Points, in no order, along strands that fork, close into loops and pass close to each other.
(in the rows, 128 means zero)
Two points are linked if the straight distance between their rows is under 151. Some points are linked to none.
kar: [109  96  72 165 137 148 220 123  77 111 102 106 140  80 100 115 146  90
  78 123  80 149  81  84 125  62 121 150 169 120 139 135  69 165 117 128
 129 138  92 170 178 145 120  94  95 134 172  78 131 178 102 142 168 105
 123  68  55 154  98 141 160 130 115 176 110 139 108]
peti: [105 108  74 154 143 134 158 130 103 128  96 183 165 177 119 115 125 145
 147 102 127 105  96 121 167 121 130 143 132  84 115 153 134 135 177 113
  86 109 102 151 150 177 113  71 122  92 104 107 105 135 156 124 140  70
 106 132 103 121 124 114 160 213 119 169 144 102 101]
Sez: [125  77 169  53 123 211 140 137  77 156 171 176  65 123 133 126 116 152
 151 184 142 135 143  73 115 119  98  77 119 123 148 130 141 102  72 121
  92 147 100 132 104  42 106 179 157 162 172 118  80 147 114 127 158 157
 145 126 162 108 111 109 134  61 130 138  88 157 119]
dip: [139 182 120 163 110  64  53 127 175  66  83 103 123 127 168 156 141 115
 138 107 119 114 127 159 143 158 173 148  86 136  89 164 135 159 178 107
 151 126 170 124 138 126 143 113 113 130  97 156 163 119 148 144 125  99
 100 149 139 133 122 138 126 141 107 116 140 122 120]
mag: [138 141 125 159 135  97 161 160 155 132 169  86 129 101 145 134 123 124
 161 168 120 145 127 129  86 122 102 104 147 141 164  94 102 101  56 112
 159 138 127 105 156 158 133 166 144 163 152 143 175 144  97 133 121 184
 125 124 144 130  95 136 125  69 121 114 169 164 178]
lufol: [117 105 182  65 123 183 122 119 101 155 184 174  67 133 144 136 142 126
 158 177 151 122 156  99 133 117 117  90 106 132 141 112 135  89  94 123
 105 133 107 128 104  59  99 183 167 170 147 114 101 141 112 117 140 179
 138 130 162 105 141 117 123  71 119 118 100 130 137]
fozil: [125 117 103 140 157 108 148 133 143 167 137 163 184 163 132 111 121 130
 145  96 118 111 120 152 127 126 102 145 167  99 133 107 133  83 155 137
 117 116 138 124 132 203 116  69 112  86  79 136 103 130 124 109 102 116
 105 133 115 117 155  90 132 198 138 144 174  90 135]
mak: [ 75 161 132 128 118 109  75 113 170 105 113 143 131 170 161 184 138  63
 142 108 104  99 145 127 182 120 166 118  88 110  73 184 114 151 209 118
 109 101 126 129 136 139  86 117 145 139  56  93 127 158 136  96 139 110
 112  98 124 122 190 119 122 171 117 138 161  62 138]
Lizi: [ 82 136 126 120 136 149 123 116 139 129 165 139 111 156 153 164 168  56
 158 128 116 103 130  88 160 103 132 113 117 116 118 156 100 123 157 112
 114 116  96 142 153 130  79 155 163 155 104  73 129 156 121 101 149 148
 106  81 129 131 160 122 130 121 118 135 153 114 165]
bodus: [158  81 139 120 158 173 190 146 100 209 155 203 141 161  87  63 112 181
 169 152 164 116 127 128 125 129  80 124 154 122 162  66 165  71  94 136
 101 141 123 135 100 161 135 113 124  96 143 135  92 129 134 129 112 153
 119 157 143 106 105  99 134 151 145 145 124 133 113]
guba: [121 139 123 130 136 147 114 146 122 128 152 166 131 147 155 118 136 133
 180 169 123 114 131 107 122 144 121 113 125 110 133 128 122 110 114 104
 119 138 104 136 154 126 130 150 158 146 145 117 139 127 140 148 149 150
 106 124 154 117 101 143 132 119 120 121 132 148 148]
tet: [142  94 113 126 130 152 150 124  68 136  97 130 122 101  87 106 114 180
  95 118 139 149 104 116 103 138 132 130 140 126 138 126 141 170 105 129
 129 146 113 142 140 111 152 127 112 116 178 134 111 118 141 163 141 105
 132 122 116 140  91 146 135 123 140 137  76 179  93]
rar: [151  99 137  88 104 155 124 133  65 142 125 100 101  94 118 118  92 194
 103 123 157 167 122 111  97 178 135 116 123 134 137 131 165 160  62 140
 119 129 145 103 113  61 148 162 124 145 176 147 123  92 133 150 154 124
 156 148 139 137 113 155 100  86 166 111  74 191  69]
Livu: [125 115 124 130 117 114 127  90 124 133  82 105 143 124  83 125 129 142
  74  76 113 146 134 151 122 115 134 151 140 152 110 133 141 148 166 170
 129 120 136 139  86 120 150  94  95  86 114 135 106 131 130 119 114  83
 152 122 119 140 157 117 135 157 149 132 110  95 105]
mulam: [148  75 141  93 150 184 170 135  88 188 157 208 120 173  96  86 117 153
 163 141 165 104 126 110 144 110  92 119 133 119 145 103 164  87 124 121
  84 143 105 143 100 143 111 116 133 106 128 112  76 133 139 117 130 135
 133 146 154 102 126 111 131 151 161 157 123 119 113]
takav: [165 153 157 125 127 129 102 125 143 150 113 131 145 125 100  91 113 184
 109 106 164 128 148 178 123 152 135 135 136 143 124 112 177 117 137 157
 131 131 154 116  83 142 149 109 101  91 114 173 110  82 147 123  90  99
 151 167 162 134 132 127 108 160 147  99 135 117 118]
kif: [ 83 152 114 133 136 112  96 130 168 106 148 147 134 161 182 190 152  51
 168 136 102  95 137 101 162 123 153 112 103 107  95 165  97 131 182  89
 119  98 120 131 171 143  82 132 161 160  74  85 138 151 119 104 140 158
  97  85 124 127 163 121 126 135 107 134 168  87 165]
soger: [136 131 137 145 132  88 156 149 176 143 164  75 139 100 124 132 131 116
 136 148 110 143 127 141  90 118  90 125 173 152 145  79  93  93  71 128
 166 126 148 100 142 163 121 145 130 134 131 128 164 139  82 120 109 175
 143 117 129 131 123 124 125  87 128 111 180 133 201]
rado: [120 109 184  55 115 171 102  95 117 161 160 173  67 135 114 141 129 119
 108 142 167 129 188 133 150 105 124  98  98 155 120 124 165 107 115 138
 105 115 125 116  51  53 118 162 155 139 116 124  74 132 130  90 118 147
 168 144 179 106 186 120 125 106 151 118  91  92 114]
Lak: [ 95 160  99 170 134  84 133 138 180 102 130  93 168 133 152 163 148  51
 131 111  82 117 111 118 131 115 122 154 141 112 104 126  77 122 176 119
 147 121 142 131 161 181 102 107 118 117  89  95 163 163 108 109 127 143
  98  83  85 149 157 102 131 145 112 123 181  92 179]
reta: [123  65 147  49 109 220 154 123  46 147 148 185  69 124 130 133 123 134
 129 157 145 137 143  66 121 107 112  95 113 128 140 156 141 130  91 111
  88 148  89 143 109  36 104 165 145 162 172  95  79 161 117 114 174 148
 145 113 152 108 111 124 136  73 137 149  63 159  87]
Tovav: [132  93 163  85 158 163 150 153 134 198 210 172 114 137 136 113 135 141
 177 174 164 117 142 123 119 114  76  99 151 134 167  58 143  47  72 130
 117 144 128  98 108 138  94 160 155 151 134 117 105 119  98 121 104 204
 126 138 166  96 134 100 122  94 136 112 153 131 172]
sidad: [112  95 196  34 128 188 132  74 117 157 181 156  66 138 115 172 159  73
 106 149 165 130 172 111 159  80 113  92 104 136 124 123 140 116 133 118
  98 128 106 116  77  62 101 154 157 157 112 101  65 157 101  86 128 151
 166 122 154 107 189 130 135  84 140 130  97  87 122]
Nobil: [182 169 119 155 145 105 137 174 128 134 135 111 145 116 140  98  92 189
 160 155 169 137 123 146 103 182 112 141 141 133 161  77 135 105  77 129
 155 145 145 116 148 162 168 114 122 118 165 185 153  89 137 170  92 147
 111 177 147 132  79 143 120 104 114 108 151 179 141]
veb: [126 118  47 182 155 127 195 172  76 115 120 155 144 122 121 110 134 140
 147 156  92 129  75  90 115 114 127 139 131 103 153 127  81 131 101 101
 140 141  95 157 202 178 131 125 125 149 187  98 144 134 150 163 147 124
  87 102  74 157  65 138 145 140  87 153 130 172 121]
Mozo: [133 135 122 113 107 117  94 135 104  86 124  86 114 107 163 150 106 162
 132 134 127 155 126 115  95 165 161 117  91 138 137 159 139 163  88 117
 135 122 128 120 144  75 146 177 135 181 164 142 169 113 132 144 152 130
 134 151 132 133  98 179  93  78 138 105 101 185 102]
Vozo: [ 97 124 100 164 127 111 151 106 132 100  97  81 147 103 116 134 150  72
  74  91  66 152  97 116 131  93 125 163 146 123 104 150  82 160 164 154
 134 130 122 154 144 137 120  96 114 111 123  87 143 169 107 118 141  93
 131  87  65 154 146 116 154 145 123 149 137 114 126]
fom: [130 118  66 165 140 150 168 165  67 104 109 156 138 111 122 102 116 168
 143 142 115 136  83  83 110 125 141 140 119 102 146 148 101 151 108 103
 133 141  97 148 193 144 149 134 119 149 200 112 140 121 149 183 149 117
 100 120  81 143  67 157 132 135  91 148 104 187 100]
mulip: [137 177 153 124 105  65  40 111 174  77  99  87 101 110 162 168 135 112
 125 110 138 113 148 158 127 157 181 126  83 154  95 167 131 170 158 128
 158 109 172 107 107  99 154 143 125 134  90 149 165 112 132 128 121 114
 127 149 147 138 151 152 109 102 120 102 143 117 138]
Dat: [127 120 133 131 121 117 154 136 124 125 125  57 112  68 100 124 101 159
  83 129 117 168 113 126  86 134 124 126 135 157 143 133 117 152  57 136
 149 138 128 111 128 106 134 149 120 141 163 149 139 129 107 146 142 136
 162 121 113 138 107 159 113  86 143 116 114 172 128]
nenum: [112 121 136 134 122  96 164 110 151 107 111  62 125  93 102 138 136  78
  65 105  83 157 110 128 119  93 112 144 152 155 113 129  80 149 128 161
 150 132 125 132 126 116 125 126 118 122 119 111 156 171  86 107 130 126
 160  97  81 151 155 123 137 106 135 127 136 110 153]
niru: [122  93 166  79 142 169 149 132 116 174 196 159  84 130 126 139 141 118
 156 180 149 130 142  96 129 113  90  82 139 133 159  76 131  76  63 122
 113 144 112 115 112  91 101 173 164 161 144 120 112 149 100 115 131 191
 142 127 156 107 139 112 129  68 128 114 137 136 165]
Sofur: [146 118 149 123 134 146 132 148 129 172 160 136 129 134 101  97 122 153
 142 152 136 133 147 139 120 137 107 119 145 128 142  87 143  93 101 130
 125 138 120 118 111 136 129 141 138 124 140 140 118 129 130 135 102 157
 131 139 153 115 115 115 129 120 137 121 135 135 151]
Geb: [148 154 145 124 142 124  79 130 164 147 131 195 147 169 144  93 100 173
 176 133 173  89 152 168 151 159 136 116 127 116 142 103 184  81 145 124
 115 116 141 113 108 167 126 109 120 115  87 184 120  89 170 127 100 114
 116 175 182  95 126 114 124 177 145 122 156 110 121]
mef: [118 130 176  64 117 161  66 104 124 142 140 188  83 157 136 140 133 139
 147 144 160 112 181 144 145 134 150  94  94 139 120 150 179 110 150 144
 102 102 126 108  71  68 123 167 158 139 108 146  91 117 156 111 128 132
 137 146 188 101 166 137 120 130 139 114 103 103 124]
mafo: [137 130 150 106 145 157 119 153 140 177 184 174 128 149 146 109 135 137
 184 162 149 102 146 132 134 133  91  97 143 116 159  76 144  61  91 124
 119 133 129 111 123 149 116 157 155 131 122 126 131 114 127 125 108 174
 107 140 172 108 126  99 122 122 138 113 148 135 166]
Kota: [114  90 148 106 135 159 171  94 122 154 133 117 114 127 100 141 146  81
  92 111 112 130 139 102 151  96 116 128 146 129 122 137 124 142 156 135
 110 138 104 150 112 119 119 120 126 127 116  87 103 162 106 102 133 118
 156  96 118 116 146 129 135 138 138 146 114  98 119]
Zepeb: [ 87 166  84 176 140 110 116 152 166  98 134 137 155 165 186 178 144  66
 181 142  94  87 111  93 171 120 142 137 112  95  88 161  88 125 191  82
 133 114 123 145 190 169  90 106 146 147 103  85 161 135 146 119 150 135
  80  81 100 120 134 118 139 163 104 143 163  90 153]
vupu: [111 101  70 177 136 141 199 105  91 111  76 112 153 104  97 121 145 100
  68  98  80 151  87  96 131  75 121 168 162 110 131 145  82 166 160 155
 111 126 106 171 154 147 123  78 105 102 141  87 129 168 113 137 150  79
 131  82  52 154 115 126 157 152 116 177 106 120 101]
Ravir: [119 132  89 153  98 122 100 115  87  56  69  91 151 112 140 132 127 142
  96  86 126 140 106 137 124 156 169 140  95 109 109 175 141 198 151 124
 122 113 141 132 146  98 158 118 115 128 151 130 132  93 168 153 155  69
 111 130  86 138 121 160 121 135 116 125  71 172  55]
dib: [134 153 137 113  87  87  59 103 127  85  93  77 109 109 144 155 124 135
  92  94 134 135 137 157 117 178 179 118  85 147  92 182 141 193 136 141
 146 117 171 120 103  71 163 159 118 138 120 146 146  97 137 132 126  98
 140 142 134 138 145 166 107 101 143 109 101 141  91]
Vig: [150 161 112 165 109  96  92 123 135  80  54 101 164 131 129 124 124 160
 111  89 142 120 113 169 126 166 156 161 104 117 114 150 149 168 168 134
 141 116 162 131 128 147 164  90 102 101 133 171 136  83 163 158 121  74
 107 167 107 138 124 137 137 154 117 131 111 143  83]
Bis: [166 173 102 172 137  87 116 161 152  97 102 125 150 147 175 106 116 157
 168 135 146 111 107 144 122 171 142 155 112 117 150 113 141 119 139  90
 152 145 150 137 172 169 160 101 118 132 147 176 157  90 156 182 119 125
  87 167 130 125  75 137 129 131  85 126 149 173 103]
penu: [136 144 108 123  96  92  82 104 105  81  69  77 136 105 116 136 126 147
  81  74 128 138 113 152 121 161 173 138  98 132  94 169 147 193 145 146
 133 118 152 131 106  83 162 128 105 132 141 144 129  97 142 136 138  80
 140 128 107 147 142 161 120 126 145 106  71 147  77]
Sobov: [159 145 159  96 144 149  95 154 139 152 194 166 104 136 180 114 119 151
 200 192 162 118 153 136 111 161 103  92 129 130 156  81 139  73  71 123
 129 133 131 107 132 118 128 172 166 154 140 163 152 108 125 144 121 178
 111 165 181 120 108 122 112  88 121 102 160 158 160]
Kaz: [161 158 152 136 142 108  87 134 162 132 117 151 157 153 130 102 111 162
 146 124 155 111 154 172 135 156 132 130 138 136 126  99 162 104 150 132
 133 128 153 118 110 167 142 115 110 104 101 168 124  94 143 130  93 116
 124 160 161 116 128 112 116 169 135 112 159 103 126]
Zutur: [115 141 135 119 129 102 103 119 171 121 120 119 149 140 132 136 138  93
 111  94  98 116 141 150 146 124 138 143 131 126  97 127 122 120 174 150
 130 117 137 119 114 164 124 109 117 107  77 118 130 143 114 103 107 119
 127 109 120 126 163  98 122 158 132 121 163  76 152]
toso: [119 160 125 145 122  82  74 121 176  95 101 113 146 142 146 145 133 107
 130 104 112 106 146 149 145 139 155 142 105 127  98 153 134 137 177 122
 139 119 138 113 133 137 128 112 120 119  87 140 147 123 140 120 117 114
  99 134 125 129 141 120 127 156 109 123 157  96 132]
Buz: [ 98 128  88 166 101 120 100 103  89  64  82 111 141 113 129 139 143 114
  94  78  96 142 106 119 127 119 170 141 103 114 103 193 114 190 171 123
 126 117 114 144 146  97 139 113 125 133 146 109 132 132 149 144 159  67
 115  95  92 141 123 158 144 141 111 142  69 130  87]
fugin: [130 132 102 162 148 117 141 139 138 133 119 141 176 150 119 113 141 145
 136 122 124 113 121 146 137 131 117 149 149 117 133 108 129 111 151 133
 119 130 118 128 147 186 135  94 118  92 120 131 125 122 139 134 104 116
  99 125 110 131 114 111 138 169 120 135 153 108 124]
zere: [160 138 147 120 119 115 116 129 125 144 115  82 131  96  88  99 115 177
  93 114 151 156 139 159 101 158 130 135 141 155 122 104 156 140 109 156
 145 137 162 117 104 110 153 137 103 105 134 164 129  89 127 131  93 113
 161 149 145 142 126 141 107 118 143 112 118 148 132]
povav: [139  96 127 126 111 170 139 125  75 149 110 170 130 139 100  94 114 181
 124 128 154 135 126 132 118 145 132 119 122 129 136 128 163 133 121 148
 108 136 108 139 121 110 141 124 125 115 161 140 107 116 159 145 137 114
 134 140 136 119 108 134 145 146 135 133  79 152  95]
mifil: [147 160 119 170 146  63 116 130 183  92 105  70 161 105 121 127 136 111
 102  97 104 141 113 165 109 130 112 164 142 140 112 107  97 119 149 139
 164 129 167 110 128 177 141 106 101  95 105 152 168 128 103 130 104 123
 118 140 101 165 135 109 135 138 135 110 172 111 155]
Dag: [145 128 138 119 155 120 136 133 153 178 138 161 173 149 113  86 102 158
 142 110 140 108 129 164 129 131  99 139 171 118 141  79 169  76 135 146
 124 121 143 115 111 194 132  96 110  87  88 152 101 108 134 114  91 126
 130 154 147 111 143  96 121 182 145 129 167  88 133]
tevuz: [129 102 155  71 112 199 102 102  92 146 143 214  98 185 140 132 122 146
 168 148 161 109 153 120 152 118 133 101  86 122 130 161 165 110 147 132
  82 114 104 137  92  65 103 152 162 149 132 108  87 124 155 112 156 126
 125 147 176  91 135 123 129 131 142 132  84 118 103]
megiz: [ 98 124 144 114 103 140  90  92 123 117 107 151 112 148 127 148 141 104
 115 103 127 121 148 145 158 120 161 114  96 124  99 186 155 157 181 141
 113 111 116 140 108  99 116 123 136 127  97 109 112 138 151 111 141  98
 136 111 148 117 159 132 133 159 138 144 100  94 116]
fetaf: [159 124 154  97 100 145 105 132 101 160 124  96 101  97 103 107 104 186
 102 132 167 152 140 143  97 159 141 113 128 155 133 116 166 143  87 152
 143 142 147 115 100  81 153 148 124 121 146 171 121  85 128 138 106 120
 159 162 165 137 123 148 105 103 155 103  89 157 114]
ligop: [132 115  94 166 140 140 168 138 104 132  96 153 160 137 103 103 138 163
 130 124 131 124  98 129 126 126 120 150 152 110 138 122 123 131 132 140
 118 141 109 144 158 169 142 105 119 104 156 129 122 122 147 156 125  94
 105 129 100 142  85 119 151 162 115 138 121 139 116]
muga: [124  85 128 110 115 145 151 127  64 132 108  94 114  75  88 115 100 177
  83 125 136 164 101 101  88 143 139 118 144 152 142 136 133 169  65 135
 126 138 112 121 125  87 137 142 114 136 182 130 119 126 122 148 159 123
 165 122 110 134  96 150 115  96 151 131  60 182  88]
vid: [168 156 114 157 146 101 154 174 140 142 163  95 127 103 141 113  97 174
 169 169 143 137 123 143  83 157 102 123 155 139 167  79 122  96  44 115
 156 157 142 113 161 163 158 152 136 143 169 173 166 111 115 157 106 172
 128 163 150 131  83 137 114  84 121 108 155 183 158]
Mupok: [ 78 117 105 140 106 162 100 101  98  93 106 160 113 158 148 163 143  84
 131 107 107 114 128  88 172 102 162 116  89 103  93 214 115 176 196 110
  99 102  87 167 149  93  98 127 142 153 114  70 124 146 161 116 182  85
 115  74 124 121 133 153 157 155 115 155  83 115 106]
mek: [148 156 175 110 138  82  94 123 196 136 128  95 142 109 114 121 126 120
  94 106 134 123 159 178 129 135 127 136 146 151 115  86 137  99 125 161
 156 123 166 102  86 151 138 131 101  96  76 161 128 113 113 107  74 137
 150 144 148 140 166 110  98 132 145  95 177  85 171]
folo: [124 135 114 151 104 102 100 100 119  94  66 106 154 112  94 126 134 146
  81  71 128 136 123 156 130 135 153 145 122 139  95 158 151 177 178 157
 125 108 153 144 108 116 151 111  99  95 119 143 118 110 152 135 127  64
 136 132 103 136 140 134 140 165 133 132  92 125  96]
Fafop: [100 108 163 110 104 115 187  93 152 135 156  54  88  81 107 160 140  70
  74 145 104 167 118 113 113  82 107 100 151 170 142 128  95 146  67 128
 152 141 114 111 124  94 110 155 139 157 131 116 139 173  68 113 134 165
 172  99 104 138 148 136 120  63 138 120 140 112 167]
furo: [ 81 148 104 150 115 108 105 114 154  91 101 128 136 153 138 171 139  75
 124  93  87 114 131 115 166 112 155 136 109 112  82 183  99 152 207 123
 114 112 119 148 150 136  98 101 127 130  77  92 137 160 130 108 140 102
 108  92 104 128 166 121 138 175 116 150 132  79 128]
tek: [ 95 147  88 173 135  96 124 130 162 102  91 107 174 150 148 154 140  74
 122 100  80 115 105 117 157 108 133 168 130 100  88 153  92 133 197 121
 120 121 129 143 158 173 108  68 111 104  78  94 146 152 120 110 129 109
  95  92  73 140 165 102 139 171 119 143 155  81 143]
lotek: [107  84 109 145 129 149 215 108 107 145 128  90 127  79  97 120 145  70
  73 119  85 152  90  94 132  92 107 152 184 130 138 134  87 167 123 142
 128 152 106 150 147 131 110 103 108 133 146  77 123 182  74 109 144 134
 154  82  77 135 123 132 148 125 136 156 112 128 120]
mibe: [139 147 124 164 131  94 134 147 142 110 117  74 137  96 120 120 110 151
 107 127 124 147 107 143  93 139 130 136 128 137 133 131 107 139  86 140
 154 138 137 129 144 135 151 145 124 132 152 148 153 120 112 150 120 126
 142 138 110 140 106 153 109 103 133 116 132 175 136]
nim: [127  92 133  80 120 191 134 101  79 152 134 198 105 166 124 131 133 136
 147 127 151 114 147 114 157 106 116 111 101 128 132 165 150 126 142 121
  89 130  91 147  92  96 112 137 145 138 140  96  76 141 155 105 159 113
 129 117 153 100 136 125 144 144 144 144  76 119  88]
biri: [ 94 169  68 194 142  97 125 169 153  89 144 128 160 146 181 170 140  71
 176 148  75  97 108  80 143 122 143 147 122 107 123 150  70 114 152  77
 151 117 115 143 200 173 111 119 153 163 130  92 174 139 135 138 163 158
  78  81 101 144  99 123 139 136  84 141 166 136 165]
gumub: [114 112 151 112 140 121 144 116 155 154 132 102 146 130 101 132 138  99
  95  96 100 130 139 147 137 113 113 146 153 134 128 106 126 105 152 149
 132 134 144 121 107 161 119 107 110 101  89 116 117 149 108 106  95 128
 147 107 123 129 169 101 115 153 149 121 163  87 141]
dema: [157 142 182  85 133 140  85 135 144 162 164 134  89 116 128 117 114 166
 139 163 174 137 175 155 121 153 131  97 131 146 141  86 164 100  88 142
 138 126 153 101  86  94 137 169 146 128 122 172 124  86 138 127  92 151
 147 170 182 126 139 133 102  98 137  91 136 126 149]
siz: [ 90 115  86 153 106 153 111 102  80  71  85 134 115 126 153 154 143  94
 106  79  98 132 112  96 153 106 175 120  99 121  91 224 118 203 187 115
 105 114 103 156 157  94 123 125 122 144 135  82 134 143 158 131 188  70
 105  73 108 139 134 162 156 152 117 153  57 121  78]
Norog: [124 179  71 200 135  76 136 170 166  73 132  97 157 127 173 158 137  93
 160 148  79 115  90  99 126 112 143 144 113 115 130 145  64 120 127  84
 168 133 132 137 190 164 140 138 136 164 148 116 181 144 142 149 166 144
  90  99  96 152  85 147 139 122  74 143 153 138 151]
bif: [153 176 152 155 123  70  89 123 195 102 104  65 146 106 114 127 126 113
  98 109 120 131 147 169 128 136 123 151 140 157 111 110 113 122 141 160
 165 122 175 104 100 144 141 123  99  99  83 161 152 124 106 111  96 130
 140 147 124 156 151 108 120 137 136  96 176 101 159]
zibub: [105 146 117 140 150  83 133 152 183 136 152 111 175 134 150 150 147  66
 130 113 101 122 115 139 110 122  97 159 161 115 124  89 100  94 153 131
 156 109 160  96 143 201 107 100 121 112  86 110 154 156  93 109  97 173
 113 109 109 135 165  85 115 129 124 122 206 104 200]
Mozit: [151 128 183  76 132 164  90 142 120 150 189 165  80 124 167 122 115 175
 174 181 158 137 163 133 115 153 122  91 120 133 152 100 147  88  80 128
 120 126 140 107 108  72 131 185 161 149 150 167 127 105 125 141 118 176
 134 170 185 116 111 125 104  89 121  96 132 149 145]
Dudi: [153 150 185  82 120 126  54 117 152 141 149 152  93 130 140 134 120 146
 139 147 169 124 183 162 137 147 158  91 102 145 125 112 168 115 120 148
 138 111 150  92  74  86 138 174 149 131 111 170 119  96 144 116 108 145
 140 170 198 116 157 139 102 112 132 102 138 105 133]
Sipop: [ 83 133 115 118 119 159 108 106 118 107 137 150  94 152 154 174 168  64
 141 127 104 114 143  75 166  97 155 112  87 115 105 188 101 159 171 106
 109 108  85 154 153  91  89 145 156 160 113  67 131 151 143 115 169 124
 115  76 132 130 143 145 142 120 114 142 125 115 140]
Niz: [101  90 147 100 123 132 219 103 128 148 189  72  94  92 112 164 153  41
  94 160 110 152 118  93 124  79  92 107 174 149 146 111  89 145  89 121
 139 141 107 119 125 119  91 133 144 153 126  90 124 180  55  94 141 188
 177  88  98 130 154 122 132  68 129 142 150 111 168]
vuvu: [137 105  76 180 155 120 189 163  95 130 120 132 159 114  98  97 144 146
 128 144 101 126  89 119 111 116 105 145 158 109 158 105 100 132  94 130
 134 148 111 147 176 191 140 117 108 113 175 124 137 138 133 160 136 121
  96 115  87 147  90 115 154 137 107 146 134 157 126]
navo: [133 121 130  96 140 193 121 137 114 162 162 252 126 195 154  83 119 167
 215 165 174  89 143 128 144 138 100 101 111  96 142 118 157  68 128 115
  77 127 107 131 118 130 110 131 160 124 129 131 102 108 153 117 135 146
  99 152 172  83 114 113 125 162 143 138 123 135 116]
kotal: [159 164 118 171 137  71 129 132 152  96 100  53 159  91 109 109 130 142
  97 117 122 143 107 158  99 137 115 170 146 142 127 106 111 139 115 139
 161 138 161 114 135 150 160 110 101  98 137 166 155 113 115 144 101 115
 140 146  98 151 114 136 134 113 131 113 147 157 144]
Geke: [ 93 108 188  54 115 169  94  95 116 139 189 162  55 138 154 165 166  80
 140 157 151 123 167 106 152  90 136  92  82 131 136 146 128  97 125 117
 102 117  88 124 108  46  96 170 164 167 117 103  95 147 117 102 141 176
 148 121 153 116 177 131 124  77 119 126 105 102 139]
Vef: [138 177  86 191 133  81 117 162 152  62 111  93 138 137 181 149 119 120
 162 137  95 127  95 111 121 139 160 145  87 124 137 155  88 136 131  77
 162 123 136 141 191 161 142 123 130 151 147 136 180 110 151 157 158 137
  97 132  95 151  75 164 128 122  77 134 136 161 122]
guf: [108  79 134 111 139 154 218  95 116 159 156  76 102  86  88 154 153  48
  74 138  85 146 105  99 121  79  99 131 185 134 135 126  89 169 130 136
 131 153 114 141 130 120 113 116 119 131 134  87 125 179  53  92 136 145
 173  83  85 138 137 120 146 104 138 152 126 117 136]
gare: [139  67 136  76 142 204 168 109  84 172 153 200 103 160 102 118 119 129
 145 133 165 112 145 104 168  91  99 124 119 120 129 125 148 114 147 115
  75 139  99 159  74 124 101 112 131 119 118  89  61 146 135  93 144 125
 158 142 156  90 145 118 143 152 165 164  94 109  87]
zado: [167 161 115 154 123 111 102 142 131 103  81 116 152 139 147 103 106 179
 142 124 165 115 119 155 126 190 149 155 101 121 128 129 161 142 148 113
 145 135 151 131 139 143 169 103 110 118 140 180 138  70 166 171 109  94
 104 183 127 124  99 134 125 139 115 122 117 161  88]
Gunom: [117 135 118 159 129  72 162 155 181 131 161  77 163 114 127 139 144  84
 123 132  98 140 106 147  94 114  88 162 177 144 131  78  82  95  99 138
 171 121 157  96 133 179 113 126 126 118 117 119 175 158  75 114  99 179
 127 106 106 140 145 103 124 101 127 114 193 112 202]
nele: [127 105  90 139 117 148 149 149  56 112  94 154 135 115 121 112 112 181
 124 135 132 140 108  99 101 145 156 135 123 110 153 140 128 171 106 120
 119 128 100 133 167 118 150 140 120 141 192 129 132 114 145 176 159  99
 111 132  96 143  83 149 127 135 120 138  78 198  78]
bug: [186 171 126 132 130  89 118 155 137 128 107  61 131  92 133 109  83 191
 122 132 164 147 134 156  86 184 128 148 122 149 154 105 139 129  64 119
 168 141 172 114 132 127 167 115 122 131 154 175 155  80 123 164  93 130
 139 184 144 135 103 163  89  79 129 100 143 175 127]
Doz: [157 177 104 179 127  66 101 153 167  66  96  86 138 147 189 140 113 129
 163 127 121 126 104 134 137 167 144 155  84 122 133 142 122 137 136  82
 166 138 155 137 172 159 154 108 121 143 136 161 175 109 156 164 136 119
  94 156 117 143  86 145 125 120  80 130 146 153 110]
pid: [128 107 148 112 128 133 156 103 133 164 109 104 137 120  71 120 127 129
  60  82 114 145 152 153 132 105 111 154 161 148 126 107 138 134 155 166
 120 129 145 136  74 134 147  93  96  85 102 132  94 136 105  98 102 106
 171 129 126 140 160 105 132 157 160 122 126  84 117]
tuv: [134 106 125 131 120 161 123 122 100 146 110 210 136 176 125  83 110 189
 166 125 170 118 129 144 146 140 129 123 123 110 135 141 176 117 145 129
  87 121 103 141 106 131 137 108 132 109 127 141 100 108 182 129 129 104
 121 156 154 101 112 124 142 190 140 149  98 124  97]
sas: [169 109 133 131 148 157 156 156 109 184 146 174 145 137 100  77 117 186
 161 161 155 123 141 136 126 144 106 118 154 125 155  68 160  96  87 136
 114 150 116 125 125 149 145 130 117 101 149 149 114 113 139 140 100 155
 117 158 149 116  93 112 135 140 141 125 128 147 130]
fefu: [136 127 128 119 134 146 115 137 130 150 121 228 154 188 127  84  97 175
 167 124 170 102 128 161 152 147 131 121 136  98 134 125 179 102 157 115
  93 110 113 131  96 165 114  87 120  95  89 154  89  93 174 114 117  92
 130 175 152  89 127 108 135 209 146 138 137 106 110]
Niv: [150 142 193  89 134 111 104 132 175 173 164 117 106 113 107 123 120 143
 112 137 148 130 173 164 119 127 122 108 154 152 140  64 157  87 100 153
 151 122 160  92  81 132 134 164 131 114 100 158 116 106 117 110  80 153
 160 157 178 123 154 120  96 111 143  95 158  92 167]
tuzur: [ 98 112 153 130  99 102 174  92 153 119 116  40  96  71  93 149 136  81
  45 125  90 167 114 115 101  86 123 114 144 169 128 135  88 167  99 150
 163 132 137 120 122  84 117 139 125 130 139 120 144 175  76 114 141 134
 188 100  93 144 148 130 128  85 133 123 121 117 152]

A piece is two or more points that can be reached from each other along the links. Count, over all rows, the pieces, the separate loops (a circle has one, a figure eight two, a Y none), the forks (points with three links) and the tips (points with one).
pieces -> 3
loops -> 7
forks -> 10
tips -> 2

How many points has the smallest loop of links through each point below? Write - if it is on no loop.
kar -> 9
dema -> 12
mulip -> 10
Geb -> 11
Vef -> 17
veb -> 14
bodus -> 13
